Each row is a point on a landscape with many valleys, with its height.
A ball rolls from a point to the lowest of its 2 nearest points, and stops where none of them is lower. Distance is the straight distance between rows; heights are no part of it.
Q_407: [135 145 177 120 157 171 135 114 102 107 170  91 172 165 180 107 128 118
  93 146 155 146 108]  height 346
Q_726: [131 150 168  90 141 150 132  71 117 166 172  94 181 188 121 105 154 136
 140 142 111 153 126]  height 622
Q_464: [159 167 119  89 119 144 108  74  76 151 134  42 143 134 193 126 133 114
 145 127 136 124 127]  height 428
Q_902: [176 138 112 159 100 188 109 116 152 190 134 123  94 172 136 128 132 178
 173 119  92 110 175]  height 399
Q_87: [114  94 146 161 132 158 103 146 162  94 175 162 116 120 109 104 138 156
 146 137 119 116 146]  height 216
Q_61: [ 65 162 157 109 127 142 118 148 133  99  90 109  95 108 159 142 104 106
 111 113 152 126 159]  height 389
Q_169: [106 124 186 109 172 149 127 117 115  71 171 113 135 161 142 116 125 115
  91 141 157 145 120]  height 402
Q_682: [119 100 157 136  69 117 139 116 169 159 138 201 123 141 110 126 124 143
 182 138  78 163 132]  height 462
Q_262: [151 145 108 163 105 159 122 146 150 184 166 157 108 157  84 125 159 169
 164 125 107 103 152]  height 334
Q_722: [215 157  92 125 170 173 133  85  91 141 141  69 141 160 161  99 115 136
 111 135 147 145 112]  height 470
Q_875: [121  79 144 101 138  88 164 131 144 122 140 144 125 111  77 163 135 113
 130 121 140 155 123]  height 403
Q_561: [115 120 209  82  97 145  86  92 145 109 181 104 143 123 206 112 116 116
 153 149 100 130 132]  height 451
Q_939: [123 110 192  94 141 141 135  99 134 145 177 145 150 149 114 121 154 150
 140 124 103 176 126]  height 652
Q_827: [162 140  99 137 136  93 172 127  92 150 121 125 154 123  98 146 145  97
 130 118 148  94 134]  height 419
Q_934: [145 141 142 107 125 110 110 116 127 177 142 100 114 111 138 121 175 146
 176 109  96 108 143]  height 209
Q_273: [126 154 141 124 124 122 167  83  67 133 141 126 154 157 142 116 183 102
 126 141 145 130 109]  height 665
Q_402: [148 144 150 118 140  98 164 105  81 107 151 115 110 133 151 123 135 101
 114 147 158 114 124]  height 645
Q_785: [ 93  98 157 127 117  95 122 147 160 101 140 145 109 105 118 105  82 111
 133 181 112 132 136]  height 484
Q_990: [104  95 133 133  81  76 137 170 158 105 120 174  85  88 102 141 129 132
 146 148 169 111 120]  height 459
Q_79: [178 134 121 143 172 179 100 135 118 123 130  64 130  95 181 102  81 129
 109 126 148 118 136]  height 301
Q_715: [198 166  20 123 141 126 110 105 101 180 103  78 133 157  96 111 179 167
 156 105 133  62 132]  height 653
Q_651: [ 74  87 196 119 135 122 106 133 149  78 121 132 150 114 129 112  69  89
 121 181 136 128 134]  height 450
Q_623: [105  92 161 142 124  89 101 133  97 138 125  98 143 124 141 141 137 117
 142 129  69 112 148]  height 531
Q_821: [193 138 119 100 139  98 165  94  94 177 111 107 148 148 111 128 133 108
 182 130 139 118 132]  height 475
Q_226: [ 73 176  73 128 139 135 130 171 126 131 125 143 123 109  80 119 144 107
 121 108 129 154  87]  height 224
Q_630: [ 69  82 166 121 148 122  90 187 200 105  58 181 126  77 107 127  82 149
 121 121 146 152 114]  height 474
Q_416: [122 109 107 152 101  67 137 160 127 110 131 137 102 107  91 126 109 111
 142 173 137 111 130]  height 482
Q_724: [130 105 133 151 142  70 155 152 113 100  82 147 107 140 128 155 104 131
  81 132 152 149 128]  height 557
Q_666: [194 123  69 137 130 127 109  94 106 191 112  96 141 179  91 130 182 183
 168 110 125  66 163]  height 627
Q_115: [101 108 109 121 143  84 178 142 134 100  89 148 112 129  98 171 137 127
  46 115 144 159 111]  height 543
Q_80: [110 123 189 114 138 165  84 106 117  77 154 144  89  94 174  87  72 128
 138 173 183  99 141]  height 515
Q_800: [122  98 175 137 118 161  71 113 148  76 152 165  76  84 180  92 115 159
 159 133 158  99 151]  height 454
Q_485: [134 137  93 178 108 101  92 165 134 143 136 116 116  88 125 129 120 164
 113 134 110 105 140]  height 215
Q_391: [171 107 119 142  80 111  97 172 172 151 154 161 119 122  84 172 160 208
 162  92 127 112 112]  height 332
Q_952: [ 94 134 142 136 169 153 130 131 113 102 161 122 145 146 110 127 159 125
  98 119 132 150 127]  height 443
Q_231: [125 192  68 107 171 136 159 110 122  94 126 110 160 148 134 122 144  95
  61 103 125 151  95]  height 491
Q_814: [ 66  97  94 158  91 115 156 184 140 152 104 170 129 107  61 168 152 132
  87 126 129 154  84]  height 283
Q_527: [ 71  64 187 122 139 143 115 186 189 122  85 179 143  92 114 134  96 113
 155 107 113 146 111]  height 496
Q_466: [166 160 115  89 154 140 138  59  89 153 154  81 180 200 116 102 164 129
 135 149 134 134 126]  height 593
Q_291: [208 105  58 160 134 186  79 141 109 166 117  81  74 111 131 141  96 173
 161  96 143 128 134]  height 308
Q_622: [100 124  52 115 140 101 194 145 134  95  73 166 122 138  94 178 149  94
  50  93 145 129  85]  height 530
Q_102: [ 89 167  67 103 142 109 194 119 123  94  87 136 135 149 125 142 150  74
  64 111 127 149  90]  height 513
Q_571: [186 161 130 122 179 150 129 112  91 162 140  94 126 151 163 107 162 157
 123 116 135 123 115]  height 523
Q_949: [ 83  85 168 146 120 101 120 114  94 127 145 114 174 133 105 131 125  87
 125 158  82 141 130]  height 512
Q_344: [ 58 189  92 113 136 157 149 141 115 118 137 123 131 118  99 114 100  57
 117 130 143 139 112]  height 278
Q_285: [137 131 183 156 145 170 128 127 105 126 129 129 161 120 176 104 118 130
 131 127 142 150 125]  height 258
Q_967: [108 184  76 143 143 103 135 147  97  90  77 141  79 115 139 142  69  91
  72 114 148  85 130]  height 281
Q_441: [110  90 162 163 106 128 110 153 177 118 165 209 135  85 103 122 118 160
 122 127 118 133 130]  height 149
Q_690: [122 132 169 126 143 120 170 139 120 144  92 131 148 118 159 130 131 114
 114 120 143 159 111]  height 336
Q_524: [166 118 140 150 110 105 137 108 109 131 133 137  96 154 148 138 139 165
 133 138 119 136 154]  height 594
Q_47: [ 85 185 112 116 140 159 121 159 126 121 121  77 110 119 139 116 105  77
 118 128 118 110 147]  height 335
Q_569: [183 125 100 157 150 176  87 140 122 138 112  88  88  84 163 118  92 151
 144 107 156 121 140]  height 169
Q_359: [111 156  72 112 101  63 163 155 131 158  89 138  90 156  88 167 151 128
 100 114 108 140  92]  height 392
Q_536: [132 111 196 107 124 149  98 102 158  91 145 135 119  97 192 116 108 148
 141 119 130 143 148]  height 374
Q_410: [171 184 111 108 164 163 152  94 103 104 150  78 170 166 174 111 127 101
  99 138 167 139 104]  height 409
Q_222: [ 59  67 150 106 132 103 126 178 194  94  87 180 113  72  88 146 118 137
  96 130 167 144 105]  height 455
Q_7: [120 197  67 117 122  81 154 124 108 141  82 125  90 140 126 146 129 128
  89  97 117 152 102]  height 366
Q_936: [147  95 167 158 130  90 131 145 122 115 141 159  89 137 126 146 114 164
  98 138 137 121 146]  height 575
Q_818: [190 134 126 148 159 158 125 133 129 151 121  62 153 130 170  96  92 120
 138 159 109 115 141]  height 390
Q_419: [211  87 103 146 130 126 102 123 126 178 134 118 116 178 109 135 174 204
 164 119 102  72 146]  height 599
Q_425: [111  65 127 105 122  79 154 170 174  94 111 167 115  92  83 158 134 129
 127 126 160 152  99]  height 433
Q_365: [141 123 183  72 110 137 104  84 132 114 176  64 181 165 199 118 114 103
 158 157 129 146 107]  height 503
Q_932: [ 75 153 129 116 149 138 113 135 107  60 102 124 106 125 117 126  51  68
 109 162 190 121 143]  height 333
Q_492: [128 172  93 144 175 148 134 147 114 101 131 108 137 147 124 123 138 131
  69 110 123 142 126]  height 469
Q_881: [128 138  79 127  84  77 148 157 166 149 120 132 107 152  78 161 179 150
 146 132 108 117 119]  height 415
Q_718: [168 140 106 145 126 118 121 124  97 111 147 108  74 120 150 112 118 135
 133 148 148 104 148]  height 620
Q_647: [159  89 168 105 113 204  55  82 144 104 168 168 141 139 189 103  84 120
 185  96  47 127 162]  height 521
Q_361: [193 113  99 158 134 136 114 124 142 159 117  83 150 123 129 122 106 146
 156 130 111 125 156]  height 453
Q_149: [ 68 122 190 102 161 136 108 137 122  66  95 112 134 126 145 115  64  67
 121 169 188 112 133]  height 394
Q_513: [169  71 154 148  85 107 106 145 184 133 142 209 150  83 125 144 114 182
 152 103 111 134 122]  height 221
Q_889: [106 136 116 145 128  77 120 141 117 140  96  94 146 128 130 137 184 133
 114 112  78 126 122]  height 550
Q_542: [109 119 157 142  91 140 133  77 138 141 143 117 191 159 141 127 172 129
 137 143  83 137 172]  height 413
Q_642: [126  93 163 140 110 157 104  93 150 107 148 145 160 169 154 116 165 159
 152 114  61 146 160]  height 445
Q_751: [138  96 181 111 129 178  88  92 147  86 177 163 143 154 163 100 134 130
 182 116  70 139 138]  height 483
Q_430: [186 157  77  95 144 102 178  71 108 176  97  89 185 167 106 119 164 108
 145 130 147  79 149]  height 526
Q_90: [184  71 129 144  98 195  53  87 141 134 158 151 120 117 181 105  97 150
 205 104  54 108 152]  height 558
Q_130: [ 70 137 119 134 133 114 119 156 111  88  85 163  69 115  87 149  62 112
 115 140 199 111 150]  height 277
Q_314: [118 143 113 143 128 121 211 131 107 150 106 156 165 123 105 138 158  75
 102 131 143 121 115]  height 383
Q_406: [195  80 130 163 117 167  84 103 143 156 141 126 159 122 150 113 100 154
 188 121  79 121 154]  height 514
Q_761: [ 92 171  84 147 129 130 105 172 100  90 106 144  47 116 110 130  78 114
 114 127 170  85 140]  height 228
Q_541: [150 158  87 101 160 124 172  91  91 150 113  90 203 194  95 110 162  75
 138 143 130 104 122]  height 559
Q_460: [165 142 142  80 118 138  99  70  93 128 168  29 148 148 193 130  92 112
 129 162 148 138 122]  height 478
Q_605: [ 73 115  91 128 111 142 203 114 125 166 105 133 182 121  91 151 166  80
  92 135 132 153 117]  height 350
Q_607: [ 72 155  68 157 113 115 135 201 135 128 102 171 109 121  66 145 134 135
  89 117 141 135  78]  height 259
Q_731: [ 78 121 147 164 111 119 109 165 161 124 135 181 115  70 112 122 116 164
  77 148 145 131 126]  height 94
Q_673: [126 199 130  95 141 118 126 101  76 155 134  71 125 121 178 112 135 111
 117 125 117 139  91]  height 364
Q_987: [152 128 110 167 127 162 123 153 151 127 180 161 110 126 101 125 145 167
 143 123 148 118 146]  height 279
Q_776: [136 111 167 102 111 123 123 124 154 157 146 137 120 101 127 146 150 139
 195  91  93 123 146]  height 290
Q_235: [115 160 116 159 135 110 125 170 133 121 120 143 109  73 121 119  94 139
  85 134 161 114 127]  height 154
Q_387: [153  87 148 146  70 130  81 165 188 110 151 211 102 116 116 160 128 200
 164  89 111 114 127]  height 282
Q_159: [142 188 109 107 127 109 118 122 124 169 130  85  95  91 153 113 133 134
 141 127 110 133 120]  height 297
Q_974: [140 206  52 134 148 115 156 137 111 128  88 121  88 148 136 142  79  94
  85  96 117 114 121]  height 327
Q_694: [ 79  79 180 127 135 123 138 131 110 121 134 142 171 115 112 130  97  78
 154 152 124 157 109]  height 490
Q_200: [121 102 122 116  69  83 145 140 169 144 143 167  92 150  84 158 159 155
 162 139 104 150 130]  height 437
Q_195: [ 64 116  92 139 110 136 165 140 115 123 101 156 157 100  88 157 180 117
  97 102 150 178  98]  height 314
Q_559: [201 132 110 147 148 143 119 106 115 189 145 108 107 164 148 100 182 199
 121 129 110  93 141]  height 565
Q_292: [ 79 111 136 141 106 143 169 103 127 159 119 131 193 160  97 127 183  98
 115 152  89 154 135]  height 384
Q_771: [116 109 171  99 110 107 140 129 162 122 133 142 111  84 126 153 122 122
 166 109 136 145 146]  height 354
Q_145: [ 69 141 149 103 136 108 160 147 128 109  67 131 114  92 152 133 131  85
  93 121 154 137 108]  height 385

Where does a ball stop that starts at each point below?
Q_623 -> Q_761
Q_718 -> Q_407
Q_666 -> Q_407
Q_902 -> Q_731
Q_200 -> Q_761
Q_527 -> Q_934
Q_785 -> Q_761
Q_90 -> Q_569
Q_102 -> Q_407
Q_416 -> Q_934
Q_630 -> Q_934
